A landscape with many peaks, sampled at points; each row gives a point and its height.
A climber steps from a point to the highest of its 2 nearest points, and stops where none of them is higher. Distance is the straight distance between rows; heights are no part of it.
Zibo (h 25.2): [141 117 101 134 134 129 120 138  82 143  98 129 142 132 140 125 132 122
 125 115 114  99 146 126 131 133 127 175 105 132 111 100 150 100 113 126
 101 116 126]
vuli (h 50.7): [100 108 163 113 162 100  98 124 100 164 141 138  77 107 149 121 172 119
 138 148 111 136 160 139 117 131  75 195 139  91 154 170 148 165 105 135
  83 101  81]
daniv (h 35.7): [172 132 145  96  89 122 120 174 145  58 132 163  91 148 180 145 105 112
 135 171 142 130 109 103 188 125 150 155  99 133 110 126  62 167 170 125
 111 141 128]
soden (h 54.7): [119 151 131 130 181 120 102  87 123 134 143 106  89  82  71 124 127 112
 110  97 130 123 143 111 147  96  63 160 141  90  98  98 163 106  95 179
 126 168 146]
bap (h 50.5): [169 124 135 192 135 152 129 106 105 118 113 100 141 141 118 146 106 129
 175 124 106 132  97 171 166 116 111 117 123 163 107  68 137 146  83 162
 135 168 134]
geku (h 52.3): [142 131 106 136  88 123 107 110 122  67  84  87 200 109 134 105  92 133
 131  89 107  90 111  80 114 188 119  94 150 169 109 137 138  86 118 159
 115  76 197]
Lapam (h 38.4): [145 115 135 137 158 149 124 158  61 187 133 150 115  87  96 131 152 158
 143 106 142  94 120 133  73 116 138 117  62  87 144 128 210 125 144  66
 104 115  96]
Puv (h 10.4): [130 110 116 142  69 134 112  86 214  93  94 126 120 106 152 131 110 114
 115  79 139 145 144  80 133 182 160 167 149 140 157 109 105 144 156 149
 179 169 166]
rokil (h 75.3): [122 127 124 176 142 123  88  85 155 209 143 148 170 112 114 122 175 141
 115  94 122 151 154 104  79 112 116  93 117 134 123 147 167 120 110 120
 181 126 141]
zive (h 30.4): [163 110 159 119  52 143  91 139 109  43 142 124 111 168 139 158  74 108
 148 146 127 139  67 101 161 115 180 179 127 139 119 120  53 154 153 123
 145 174 166]
seb (h 32.6): [138  93  71 112  58 133 128 103 153  99 105  91 154 167 102 134 152 141
 144 113 126 144 116 132 116 194 146 115 148 145 137 178 144 108 110  93
 127 185  87]
guza (h 17.2): [ 93 104 180 123  89 127 103 129 102 116 148 129 119 165 133 116  97 129
 121 142 101 158 117 157 106  59 116 170 187 123 103 102  52 151 129 146
 135 135 148]
rud (h 44.5): [131  89  89 103 124 122 188 154 171  70 142  94 177 141 136 140  52 186
 105 129 129  94 107 147 113 143 167  61  87 133 105 130 158 116 104 119
 155  97 117]
gipov (h 2.5): [136 126 179 197 209 114  81 116  80 153 120 101 103  92 145 146 121 138
 201 135 128  85 164 152  97 119  99 152 133  97 114 130 222 150 107 136
 130 100 112]
tiken (h 83.6): [106 131  97 142 149  98 110  68 153 196 143 148 181 119 115 114 181 141
 143 143 108 173 178  96  45 122 112  98 165 152 138 178 139 102 105 114
 167 115 141]
gen (h 45.0): [155 123 142 151 146 104  69  89 119 133  82 105 136 114 124  99 175 120
 103  74 116  85 119  55  99 184 101 169  93  77 102 160 161 115 100 154
  95 125 143]
panu (h 22.8): [163  94  76 148 136 157 136 137  83 135  98 136 157 103 127 152 152 129
 135  91 114 101 162 104 102  99 158 149  79 116  97 110 179  93 113 101
 147 130 128]
numi (h 56.6): [141 136 115 145 139 131 128 138 146 176 166 168 125 154 116 149 207 134
 113 113 127 157 139 141 125  81 143 112  84 101 150 146 113 163 134 120
 173 166  70]
Vadon (h 22.3): [166 115 124 116  81 140 146 130 126 144 134 135 147 128  80 144 125 133
 140  95 153 107  91 169 160 151 146 101 129 196 136  40 135 161 153 133
 139 168 122]
setig (h 37.7): [161 111 151 135 137 162  84 149  69 187 109 148 134 113 104 120 154 139
 146 114 165 104 113 154  66 105 112  94  96  93 108  55 180 108 150  65
  82 108 128]
Guto (h 47.9): [106 158 129 169 114 131 149 183 131 168 126 173 157 139 180 145 132 144
  74 144 103 119 105 154 162 100 174 116  72 174 171 102  76 146 132 125
 138 117 104]
Vizo (h 39.3): [167 142 118 131 175 130 146 142 146  80 148 123  89 125 139 141  92 133
 132 156 126 132  97 133 188  94 153 155  67  78 107 123 120 136 127 125
 155 155 136]
sotus (h 32.3): [101 163 219 186 100 129 115 125 123 130  74 155 112 120 185 104 151  60
 100 159 116 141  80  97 122 155  98 122 179 124 148 130  76 138 172 151
  94  80 175]
sebe (h 39.5): [141  99  57  98  83 133 171 140 158  95 128 105 176 147 121 149 111 181
 109 119 117 123 117 117 127 174 153  87  88 144 100 174 169  82  93 100
 139 137 100]
giru (h 59.5): [139  98 145  86 106 107 129 124 133  98 120 153  96 173 140 146 133 114
 139 152 126 159 127 125 128 120 127 151 143 103 104 193  95 153 109  85
 124 123 143]
Nover (h 61.5): [124 169 132 113 158 131 117 110  82 125 122 108 140  95 118 121 122 133
 167 121 121 119 144 121 112 124 112 109 158  91 120 203 140  99 118 116
 107  75 191]
Vala (h 44.6): [145 143 121 173 162 159 153 129 130 119 143 109 143 154 126 153  98 139
 156 147  89 134 116 210 165  88 134 135 119 132 120  92 104 160  99 152
 179 186 122]
Vam (h 44.0): [108 116 131 126 126 137 166 139  83 106 149 135 166 120 143 126  87 152
 140 109  87 112 127 153 103  99 159 161 169 178  99 109  65 105 164 163
 149  75 122]
kup (h 22.2): [ 92 159 167  98 102 126 126 113 148 185 153 127 110 150 112 100 118 108
 105 139 128 189 166 174 122 116 105 117 222 128 148 118 102 141 161 143
 103 159 146]
Kekek (h 57.5): [104 158 118 102 139 117 140 123 131  81 114  94 137 112 123 110  77 106
 145 124 131 101 131  94 141 166 130  78 163 125 116 160 138  77 135 160
 109  65 185]
resa (h 61.9): [121 176 133 116 149 120 145 171 146 160 152 188 103 120 131 156 204 115
 101 139 145 151 146 117 151 123 145  91 103 124 199 168  80 162 165 105
 135 127  96]
kog (h 58.5): [114 191 132 129 186 130 127 108 114 160 149  95 136 104  94 107 116 141
 134 120 118 128 146 148 149 125  96 127 162 109 121 151 157  83 110 164
 109 120 158]
pori (h 6.2): [170 157 118 149 159 115 161 128 142 136 130 136 118 132  96 135 170 136
 152 182 130 152  91 167 185 150 124 112  97 138 138 151 151 155  91  98
 142 164  67]
Daras (h 27.1): [171 127 116  67  87 138 167 125 176 118 151 127 108 127 154 157 132 122
 157 144 147 162 170 130 168 151 182 151 127 125 139 165 102 136 176 113
 177 164 149]
Vovis (h 41.3): [157 103 125 150 138 170  95 100 112 150 139  99 175 138  94 135 112 165
 173 123 134 117 123 149  80 114  89  66 143 117  86  85 161  89  97 128
 121 141 151]
zot (h 49.9): [ 92 144 116 105 113 134 166 140 113 136 131 143 176 121 146 117 122 117
 142 127  90 139 171 114 116 113 183 118 177 169 143 156  85  96 166 141
 147  75 178]
rubol (h 52.2): [124 133  97 133 128 121 124  86 133 105  90 130 130 120 106 104 160  95
 152 122 140 140 131  83  97 163  93 127 190 163 144 142 133 125 115 118
 150 151 199]
tef (h 49.2): [111  70  89  90 110 137 191 146 181 109 148 112 159 147 122 132  79 185
 151 114 142 110 144 165  89 126 152  39 120 135 146 128 149 132 131 108
 174 101 127]
zut (h 51.4): [ 98  99  98 104 134 125 106 102 133 221 144 139 166 131 117 103 138 157
  75 123 139 136 175 120  42 102 111 132 128 131  99 103 169  78 123 119
 109 109  80]
guves (h 31.6): [109  62 142 153  85 107  89 115 138 102  87 154 147 169 162 128 108 132
 122 117 114 119  97 103  95 148 109 116 138 174  92 122 115 146  87 103
 120  81 141]
ronu (h 41.7): [ 67 153 113 139 171 111 122 120 103 182 126  94 151 113 132 111 124 160
 104 119 124  70 137 112 118 169 114 136  82 123 148 181 210  80  90 119
  85  76  91]
pem (h 35.8): [137 148 118 188 130 129 151  95 150 141 116  99 196 112 164 149 126 127
 113 111  66 107 157  92 149 150 144 144 129 152 141 141 128 110  81 200
 172 138 154]
lirer (h 21.6): [194 116 148 126 142 116  92 130 121  75 125 169 104 171 107 141 183 132
 143 126 161 132 111  84 141 107 135  92  86 106 150 173 101 170 128  99
  86 179  48]
Guv (h 30.3): [116 152 117 182 154 112 133 114 172 160 125 112 150 127 149 155 157 121
  85 116 106 109 148  94 155 150 123 141  83 112 133 150 153 116  59 176
 147 147 107]
Lan (h 37.0): [ 77 128  86 169  95 136 161 118 170 138  66 142 156 125 163 144 187 128
 134 152 104 139 133 120 122 183 137 106 143 192 182 150 113 139 128  92
 165 149 155]
kufo (h 16.0): [143 129 175 174 124 115 176 135 133 107 141 140 126  88 172 144  85  85
 117  96 130 127 119 122 145 143 134 156 125 159 115  93 101 132 156 202
 183  47 114]
dokep (h 41.6): [120 133 174 187 126 118 106 173 122 145 114 192 119 144 196 131 126 127
  96 134 126 124 104 168 140 117 142 119 100 136 141  77  91 171 141 155
 115  82  83]
rorop (h 38.9): [171 104 135  64 104 126 158 188 133  70 155 149 105 134 161 136  73 135
 107 146 153 102  79 136 172 120 169 163  70 159 102  87  81 138 184 125
  97 109  87]
dinaf (h 14.2): [127 133 180 170 119 124 129 108 157 109 135 145 114 109 160 127 106  90
 115  88 121 151 142  96 124 105 115 142 163 115 104  87 108 138 149 195
 175 109 169]
feto (h 36.2): [120  58 117 166  78 111  98 102 142  68  94 143 148 135 135 135 105 117
 169 124 110 130 117  88  82 134 125 122 178 192 111 110 107 150 104 136
 161 102 164]
nale (h 12.9): [107 148 152 100 109 125 134 159 183 128 162 106 123 186 151 148 124 146
  98 183  91 177 156 188 165 124 144 138 159 101 123 176  77 151 135 131
 126 183  97]
sus (h 38.3): [ 53 155 128 157 177 144 110 148  55 171 127 132 162 118 164 110 103 134
 146 140 107 117 180 163  79  88 145 153 154 144 116  82 141  70 163 142
 107  56 131]
fale (h 45.4): [141 153 101 105 128 107 117 150 119 103 108 120 115 152 134 121 153 142
  91 144 124 104  74 121 157 181 128 129  72 111 117 185 140 110  96  92
  82 122 103]
zukif (h 34.8): [138 135 122  95 122 141 153 174 126 105 143 135 120 103 154 149  78 136
  92 115 122  93  92 127 182 117 147 188  88 171 118  63  97 112 150 180
 117 117  93]
mezi (h 42.1): [189 135 151 117 135 126  77  93 105 140 120 105 122 109  76 123 197 125
 137  72 117 113 106  87 131 138 110 147 100  66 121 177 163 125 104 142
  93 148 114]
regap (h 34.4): [171 165 159 171 139 138 123 105  47 113  95 114 151  92 149  96 150  53
 168 122 134 131 122  98 112 139 109 164 150 120 126 137 116  91 154 135
 108  65 177]
Biri (h 17.4): [127 124 153 125 160 122  74 134 115 122 161 138  66 174 106 124 132 136
 101 123 136 118 131 143 144  64 102 152 108  57 119 118 109 158 105 136
  93 171  95]
Povin (h 36.5): [164  66 194 132 110 134  64 127  61 177  87 136 136 132 118 111 125 128
 154 123 158 132 146 128  55 102 124 138 142 112  77  54 158 108 158  92
  68  99 129]
dumok (h 27.7): [139 121 114 101 132 137 160 147 100 155 130  90 161 121 110 122  99 157
  99 104 124  94 134 145 138 131 119 127 103 138 101  66 166  90 108 166
  82 111 109]
tiv (h 15.9): [127  77 145 115 161 149 102 122  87 131 140 103  84 136 117 130 123 133
 136 102 126 123 161 137  89  39 105 174 124  39  89 126 145 141 121 112
 137 163 127]
ligob (h 29.6): [191 155 106  99 105 148 136 145 148 108 142 152 102 141 113 143 167 127
 175 151 155 168 128 147 164 147 176 117 100 121 167 173 106 157 184  63
 142 177 140]
zep (h 65.2): [141 134 130 156 146 113  96  89  81 171 100 152 176 100 157  99 165 108
 165 146 119 151 181 106  67 131 119 138 163 176 121  88 115 109 122 140
 131  84 156]
tepa (h 36.4): [131 121  92  91 144 119 176 138 163  81 146 107  99 134 129 151  71 136
 136 172 149 128 117 137 190 137 130 138 117 135 107 158 141 120 113 119
 148 153 137]
lefet (h 57.9): [ 91 117  96  66 103 174 161 134 123  89 140  98 128 128  64 113  77 141
 134 117 163 136 128 175 119 116 151  52 157 133 127  97 160 100 166  65
 118 142 154]
Sab (h 22.5): [ 69 172 120  91  95 170 175 138 167 144 156  99 138  76 168 140  79 136
 121 135 140 133 136 167 172 151 216 142 142 172 179 128  70 133 195 140
 143 154 128]
galu (h 55.7): [149 173 138  62 181 111 148 155 127 112 179 177  63  90 137 146 159 109
 119 145 162 130 137  91 173 107 141 152  98 102 176 161  94 150 176 122
 120 123 121]
ket (h 56.9): [ 78 124 114 104 120 139 130 131 158 190 168 124 146 164  93 103 130 162
  74 104 133 127 123 155  84  97 102  94 123 107 121 100 159 100 131 119
 137 141 106]
zigum (h 24.1): [172 126 142 144 158 103 116  84 151 148 129 130  98  87 115 143 229  83
 146 103 131 142 136  71 167 154  83 135 104 126 163 142 135 168  95 173
 160 161  81]
zopos (h 48.0): [163  97 119 153 108 115  89  84 152 107  76 105 161 114 132 114 119 131
 123  80 130  94 123  68  91 174  92 103 130 117  74 158 171 100  80 145
 118 111 172]
Gadi (h 59.7): [100 136 155  74 160 142 150 119 109 133 165 147  91  71  86 124 108 154
 164 120 161 132 109 155  93  94  88  99 120  75 140 162 155 161 136  94
 121  62 138]
geki (h 12.6): [138 111 154 158 112 110 115  88 171  74  97 111 114 107 148 129 116  64
 115 113 120 147 118  52 135 139 114 173 169 137 124 102  97 161 130 173
 169 159 184]
kep (h 24.0): [ 88 150 172  89 117 113 138 107 156 123 118  91  90 133 121  98 118  94
 125 159 142 167 157 136 141 169 106 123 227 108 142 172 118 122 136 129
  85 143 164]
Butum (h 50.6): [124 122 136 121 114 127  84  93 105  97 125  96  85 149  66 130 109 109
 126 126 158 135 106  99 135  99  82 151 155  87 101 126 145 118  92 132
 124 175 174]
Zak (h 27.5): [170 145 182  96  85  98 118 150 158 116 125 134  81 172 123 114 160 102
 133 163 162 139 123 140 172 168 107  84 156 128 142 166  99 165 146 136
  61 137 105]
vevi (h 23.2): [108 112 105 165 175 112 114 132  74 128  93 117 134  90 170 114 129 119
 156 125 118  89 180  91  82 139 127 178 129 129 115 132 178  82 121 142
 125  70 147]
kot (h 42.4): [143 101 149  56  86 127 157 164 120  92 132 120 135 131 139 126  61 168
  86 120 146  87  61 154 144 161 177  95 104 187 103  95 112 146 154 112
 111  98  99]
zek (h 44.4): [115 109  81 160  90 130 112  95 141  65  97 112 135  96 107 112  95 108
 172 107 109 129 135  87  83 159 145 124 192 199 157 105 108 117 138 154
 158 117 189]
Zefe (h 25.7): [135 155 147  61  90 110 135 109 174 133 119  90 105 149 105 103 169 102
 126 148 144 156 137 132 171 209 119 126 188 120 153 197 106 137 147 116
  77 168 120]
motu (h 51.2): [ 78 135 130 132  93 142 117 133 191 160 148 106 133 169 123 103  97 152
  89 103 149 137 130 201 116 159 142  69 147 114 145 125 148 135 137 128
 138 141 118]
Genok (h 39.2): [105 130 180 198 123 120  78 134 118 180 113 175 118 142 176 105 134 108
  79 121 120 140 137 119 117 113 120 146 147 128 139  60  98 145 138 176
 106 103 107]
Dufi (h 25.6): [166 147 133 152 100 169 106 132 120  75 149 129 112 121 141 167  99 100
 145 117  99 142  93  94 177  96 184 174 101 134 124 104  72 149 162 133
 183 178 174]
Nomo (h 63.5): [ 92 140 107  41 154 164 175 142  93 135 159 120 130 145  87  97 102 137
 125 139 141 134 130 172 127  79 117 114 144 119 114  92 128 103 163  97
 124 131 141]
beka (h 49.3): [ 86 157 103 140 145 127 109 120 102 100 116  91 180 122 133 105  96 133
 137 149  52 115 152 101 110 125 122 163 190 160 126 123  90  69 104 177
 113 115 175]
suzez (h 42.3): [ 66 145 170 176 165 113  66 121 117 162 110 162  85 134 174 108 159 116
  62 147 105 124 157 103 109 114  92 176 164 100 141  93 121 140 116 164
  84 134 112]
romob (h 15.0): [ 81 154 192 122  82 132 112 159 129 130 144 116 125 175 161 144  91 143
  93 161  75 155 116 172 150  94 127 140 182  90 125 147  56 163 145 139
 111 151 142]
Suzo (h 19.2): [162 113 143 124 131 136  80 148 123 104 152 152 102 201  92 124 150 148
  97 123 162 128 118 127 142  95 108 107 105  86 121 111 121 140 124 125
  75 194  48]
buda (h 17.9): [132 149 143 168 134 112 173 145 129 146 105 135 164 104 188 138 100  96
 105 110 139 125 134 121 169 137 143 127  90 174 130  91 140 114 117 185
 139  51 116]
puz (h 46.5): [ 56 120 142 149 174  97  89 126 100 180 131 141  75 136 162 105 176 124
  92 153  90 134 184 126 114 115 111 227 157  96 148 153 144 142  89 138
 115 147  95]
Ludu (h 41.4): [ 97  94 136 113 142 152 114 141  73 170 134 122 175 125 157 112 100 160
 152 126 100 103 154 162  62  86 141 142 158 173  99  76 117  96 148 144
 109  63 101]
Fem (h 5.0): [159 116 113 161 176 119 165 141 105 135 109 154 121 140 122 130 131 155
 153 168 144 128  89 189 134 116 125  97  85 118 119 133 163 139  78  76
 114 113  82]
Vus (h 64.5): [155 123 134 110 129 123 135 113 102 139 120 134 138 144 141 131 148 134
 164 119 117 149 149 139  98 109 141 115 145  94  95 196 123 135 116  97
 122  91 161]
Dit (h 8.1): [114 138 118 162 134 122 158 111 175 123 135 104 107 146 116 155 136 129
 173 185 121 172 146 185 167 161 120 110 159 127 141 176 132 159  93 118
 149 184  96]
dun (h 33.4): [163 144 203 183 121 126 114 105  68 117  83 139 130 110 202  95 166  51
 136 133 103 148 131  83 106 155 128 187 160 113 134 135  75 130 164 154
 109  74 170]
kame (h 26.1): [ 96 116 121 127 141 111  85 142  97 110 118 199  71 148 115 130 171 133
 102 126 153 110 106 103 123 120 110 148  93 110 160 153 124 154 110  90
  77 116  90]
Sasas (h 23.7): [126 142 152 141 162 126  86 138 123  70 125 165  91 147 119 142 192 133
 130 150 146 114 102  92 154 119  97 135  99 112 179 180  90 189 115 100
  90 165  84]
Gopu (h 58.2): [ 71 126  82 134 110 114  87 114 126 131 148  86 170 139 102 103  91 185
 135 141  61 102 159 135  86 118 141 110 188 184 123 118 104  86 111 162
 120 124 157]
Gafez (h 35.6): [145 103 105  93 105 116 111 134 184  76 119 130  83 164 120 131 168 120
 101 156 157 121 106  68 171 173  99 157 124 149 143 139 109 133 134 127
  97 201 113]
Gova (h 47.4): [ 90 122 110 148 128 111 125 112 175 160 160 158 103 121 105 159 213 118
 125 115 124 163 122 106 117 121 127 118 114 113 164 197 131 186 113 112
 194 166  87]
dolun (h 57.0): [150 144  91 106 102 123 135 166 185 127 161 121 161 163 116 131  96 175
  78 141 128 112  85 161 185 132 170 103  60 138 138 122 121 126 146 121
 134 176  91]
nevu (h 72.5): [111 112 122 172 170  99 110  90 140 191 131 139 165 117 150 124 175 130
 176 162 101 173 203 128  66 114  95 106 188 169 122 104 120 114  94 160
 163 102 130]
Fino (h 62.2): [140 164 163  75 161 139 146 122 108 132 153 110 104  96  58 100  95 141
 147 116 171 121  80 167 131 121  91  65 129  79 131 141 174 138 135 102
 102 106 155]
Moded (h 25.8): [127 123  96 151  75 149 127 130 146 123 100 151 132 128 111 127 122 113
 147 113 156 132 109 142 143 153 139 124 143 209 153  75 122 137 129 111
 149 153 138]
Foru (h 43.4): [129 147 140 108 144  99 141 122 123 151 117 110 134 105 123 106 142 138
 113 121 138  84  97 117 142 191 106 105  83 130 139 184 189 120  89 120
  69  80  76]
Domub (h 46.2): [ 82 107 144  93  85 136 137 151 153 137 137 115 136 147 143 113  61 163
  88  98 135 106 102 177 132 151 159 103 147 175 131  94 106 145 147 133
 145 117 117]
Nupub (h 21.4): [104 106 120 150 152  97  99 136 105 181 122  94 188 136 174 107 119 156
 119 125  88 101 225 111  66 120 150 182 127 126 105 141 163  58 113 163
 103  88 112]
bup (h 54.6): [115 150  89 113 147 129 170 137  72 135 114 173 145  93 163 128 156  85
 126 114 113 154 159  97 118 111 156 168 131 145 142 125  86 104 169 110
 163  78 171]
rokol (h 60.1): [155 116  98 129 131 111 117  92  64 155  86 148 149  97 152 102 192  65
 144 130 102 153 168  88  85 115 127 183 137 164 122  93 100 130 138 106
 151 118 162]
fuf (h 31.1): [101 183 183 139  80 138 115 137 127 137 101 176  90 122 134 112 154  61
 111 136 151 150 108 103 138 146 135  79 182 140 191 126  85 149 198 103
  94 118 165]
nonib (h 20.6): [ 71 160  94 160 149 133 192 158 134 120 123 139 155 106 157 143  88 116
 134 153 112 126 141 145 153 122 145 113 114 219 152 105 108 109 122 157
 161  72 128]
kefeb (h 3.2): [135 132 125 217 215 114 125 109  90  93 111 103 105 112 140 145  95 134
 185 144 132 100 112 138 142 105 107 135 101 104  95 126 191 135  63 137
 137 107 128]
sim (h 30.7): [111 132 141 118 146 112 150 146 123 126 132 115 114 119 141 112  71 115
  79 118 134  96 125 141 178 123 109 180 125 139 106  45 142  97 109 211
  98 111 106]
Balun (h 49.0): [165 174  82  80 140 127 117 164 120  92 146 125 128 140 103 117 114 164
  77 144 127 110  67 127 189 140 161 114  58 104 124 148 132  95 143  82
  85 155 109]
Mif (h 9.9): [ 85 158 133 154 150 107 160 124 183 113 126 109 113 122 113 121  78 170
 137 184 151 146 126 197 159 158 124  48 153 125 136 198 151 144  97  95
 141 125 115]
roral (h 46.3): [123  56 118  99 118 139 120 136 110 184 117 148 197 115 141 118 124 170
 125 112 119 115 187 125  30  91 136 123 132 151  97  66 144  78 131 113
 116  88  98]
vubis (h 32.2): [168 125  97  75  86 122 120 145 165  77 144 145  80 148 119 136 168 121
 141 155 155 117 103  68 174 169 135 143  86 123 151 208 101 149 162  71
 114 175 118]
fot (h 21.3): [183 119  95 114 150 164 161 126 105 121 123 127 126  93  74 165 140 122
 165 100 135 117 117 107 121  94 139 113  87  94 101 124 150 131 131  81
 171 149 168]
Ralek (h 40.8): [161 104  83 113 126 109 115 125 143  82  96 110 119 169 117 124 184 125
  94 129 122 101  73  67 150 183  94 168  88 132 109 147 150 105  97 128
  81 186  88]
ros (h 4.1): [132 123 112 162 208 120 150 115 109 118 132 105 128  91 101 127 102 176
 183 170 133 105 110 178 121 123  93  96  95  99 126 156 206 120  63 119
 107  98  89]
vut (h 35.2): [142 109  76 112  65 116  97 111 149 140 123 127 141 179  75 112 198 139
 132 102 136 157  90  88  96 172 120 113 136 111 129 179 146 134 130  88
 126 195  94]
nasur (h 41.1): [ 92 121  92 156 118 125 143 111 158 127 107 169 125 137 134 156 206 118
 144 145 117 158 137 115 114 158 118 130 139 153 158 203 123 159 108  66
 186 142 139]
tegav (h 48.2): [170 136 155  67 129 127 158 154 139 132 166 124 135 152 145 119 118 133
 111 109 121 134 145 158 153 116 143 152 114  93 109 116 100 141 153 170
 136 137 130]
Miro (h 56.7): [215 135 171 180 164 149 121 107 126 122 119 114 122 128 117 139 137 121
 150 107 131 119  97 145 153 105 131  80  82  90 105  96 154 161 114 145
 147 135 135]
Laban (h 70.1): [122 128  81 119 127 119 177 159 200 149 177 128 132 170 117 152 149 141
  80 129 146 129 128 141 141 109 149 112  53 113 158 124 129 148 150 118
 187 172  74]
fofer (h 53.5): [130 103 121  81 108 144 177 147 144 117 127 147 142 137 113 116  96 153
 128 101 169 123 116 153 103 129 138  43 125 118 120 128 153 123 166  72
 143  81 154]
romeg (h 59.0): [ 65 149 105  81 142 159 141 141  99 141 164 114 140 120  98  97  93 120
 104 120 110 138 156 165 110  58 124 142 180 123 117  74  97  93 178 142
 142 128 168]
Dume (h 24.9): [129  56  94  86 114 149 179 134 127 155 144 110 182 110  90 121  93 170
 105  97 122 100 160 133  89 122 125 116 135 183 104  63 137  90 116 157
 114 124 110]
zofa (h 41.5): [130 195 116 132 208 124 189 146 115 114 163 123 105  96 175 150  92 130
 123 158 115 131 141 146 178  87 169 185  78  69 118 146 125 104 128 138
 150  99 137]
Gab (h 22.7): [190 133 112 109 114 177 122 142 131  84 153 127 105 133  84 150 118 113
 152  85 145 139 105 103 140  89 164 123  96  94 122  88 126 139 178 111
 188 187 176]
lika (h 11.2): [ 90 143 162 113 104 109 151 153 170 104 120 104 125 158 169 127  84 150
 113 176 122 166 138 217 173 160 147  82 152 109 116 188 102 156 116 119
 109 134 114]
sas (h 69.1): [155 107 108 157 140 105 131 101 144 222 150 147 156  91 100 127 181 118
  87  65 157 125 158  94  87 110 108 108  86 128 135  81 166 107 130 140
 169 137 115]
Pebib (h 31.2): [110  95  61 116 122 128 178 142 161  54 133 109 113 126 120 161  55 134
 172 148 143 108 130 150 167 129 140 134 149 198 125  91 136 118 114 148
 158 153 113]
duf (h 15.1): [151  76 120  81 175 135 156 166 101  93 139 111  74 131 137 150 113 152
 129 125 129 102 151 129 118  85 149 192  82  35  82 129 161 137 129 103
 125 143 103]
Poguk (h 19.8): [109 123 177 150  86 122  60  89 135 152 129 142 120 150 114  98 110 107
 108 144 115 174 143 130  81 107 105 139 200 141 115  83  85 159 129 151
 119 172 161]
fameg (h 53.4): [104 122 176 109 112 102 105 141 132  73 135 137  64 179 143 136 110  92
 108 177 155 155 108 108 158 107 104 159 172  85 117 156  75 156 111 129
  99 159 139]
nor (h 54.9): [105 182 105 144 108 120 155 171 180 155 125 166 121 125 163 159 153 117
  73 171 136 127 126 113 187 143 165 105  72 170 176 142  95 153 158 113
 141 136 112]
lila (h 25.1): [141 163 108  93 119 151 170 137 183 115 163  92 130  89 155 143  86 119
 141 120 149 142 157 138 173 151 170 139 127 135 153 122 135 119 188 162
 179 147 166]
Fibed (h 39.1): [165 122 127 105 103 118  88  79 132 173 137 107 135 117  36 116 185 122
 145  81 125 154 106  91  99 142  89 110 144  92 106 175 167 121 122 122
 113 180 101]
pivi (h 55.6): [ 85 122 139  62 154 123 145 131 105 150 153 163 103  78  98 126 150 126
 137 132 137 148 141 141 116 124  90 149 109 103 183 173 162 157 113 108
 122  63  95]
Gome (h 48.8): [102 126 169 110  84 119  89 115 119 105 146 112  63 167  85 112  95 110
 118 135 183 166 115 112 110 100  97 127 192  78 116 146 104 139 121 110
 120 147 195]
tul (h 39.0): [158 102 130 153 140 189 101 119 100 192 124 120 189 126 104 127 147 160
 145 113 145  94 101 148  57  98  97  84 105  92  96  40 187 122 121  90
 124 146 104]
nuri (h 52.0): [162 143 149  49 141 108 128 127 134 120 166 150  68 110 117 130 154 110
 112 105 154 152 156  98 165 118 118 166 136  89 137 153 105 132 151 157
 112 135 141]
Girub (h 39.6): [145 140  76 172 142 159 167 146 134 129 139 124 175 163 116 142 136 149
 155 155 104 143 118 198 130 103 161 104  91 142 127 135 125 140 118  86
 177 167 132]
nosa (h 39.9): [114 111 127 149 157 139 121 158  82 164 122 121 133  95 126 130 106 183
 107 104 136  59 125 122  79 149 131 121  81  81 115 143 236  84 117  85
  84  88 104]
sugog (h 42.5): [ 98 150 103 157 145 131 154 131 108 106  99 113 185 120 189 139 135 109
 117 153  41 116 140  95 141 134 137 192 146 154 145 141  86 104 100 175
 135 116 172]
topu (h 26.9): [140 135 148 171 184  91 139 108 143 161 128 104 105  98 138 156 181 102
 116 124 130 112 133 108 160 151 107 150  68 118 150 160 170 154  68 168
 139 122  61]
ketad (h 25.4): [ 50 101  74 116 134 135 191 153 148  95 149 115 133 104 111 148  54 140
 152 157 129  91 122 151 152 120 152 101 139 236 141  94 115 106 133 148
 152 106 110]
fon (h 44.7): [135 170 140 121 165 153 186 154 113 129 164 119 153 115 166 135 109 108
 117 121 122 129 134 165 142  81 152 149 104  90 139  85  94 119 168 165
 174  86 132]
zif (h 59.6): [182 144 159 141 131 126 125 108 136 138 132 120 109 123  77 119 136 135
 158 105 166 123  96 148 137 146  93  67 122 104 128 126 164 152 127 122
 131 140 141]
vaf (h 28.9): [118  67 137 157 103 109  82 130 142 126 102 174 106 188 143 127 153 128
 109 126 132 127 104 117 113 127 101 125 101 135 102 135 134 159  80 112
  97 120  83]
disu (h 56.3): [175 133 131 132 126 108 136  96 138 128 121 146  96 110 103 136 178  91
 156 111 149 160 120 122 161 164  99 109 150 143 145 142 153 149 117 131
 139 129 148]
duv (h 35.4): [159 110 179 143 113 127  93 114  48 126  86 118 115 114 126 102 118  88
 175 122 174 121 104  99  87 120 108 153 142 104  98 109 148 101 136  99
  70  64 163]
zoso (h 29.3): [154 146 185 121  53 129 113 157 152 116  99 151 103 144 144 127 120  91
 147 146 182 152 106 149 170 172 159  77 144 158 164 120  72 173 196 117
  96 123 126]
rine (h 47.6): [103 108  87 147  95 159  75 100 116 131 135 100 182 124  73 118  88 179
 156  94  94 120 128 143  69 106 121  91 167 170 129  81 144  95 128 122
 151 161 177]
Durez (h 31.4): [106 145 101 168  65 160 141 125 164 118  78 124 122 109 172 170 139 106
 150 165 107 139 120 151 165 182 151 136 166 181 183 111  95 154 148 117
 147 165 145]

For each start below, name the point where the climber stops.
Sasas -> zif
Poguk -> Gopu
lila -> Laban
Fem -> Gopu
dun -> Gopu
vut -> Vus
Lapam -> Laban
kufo -> resa
duf -> resa
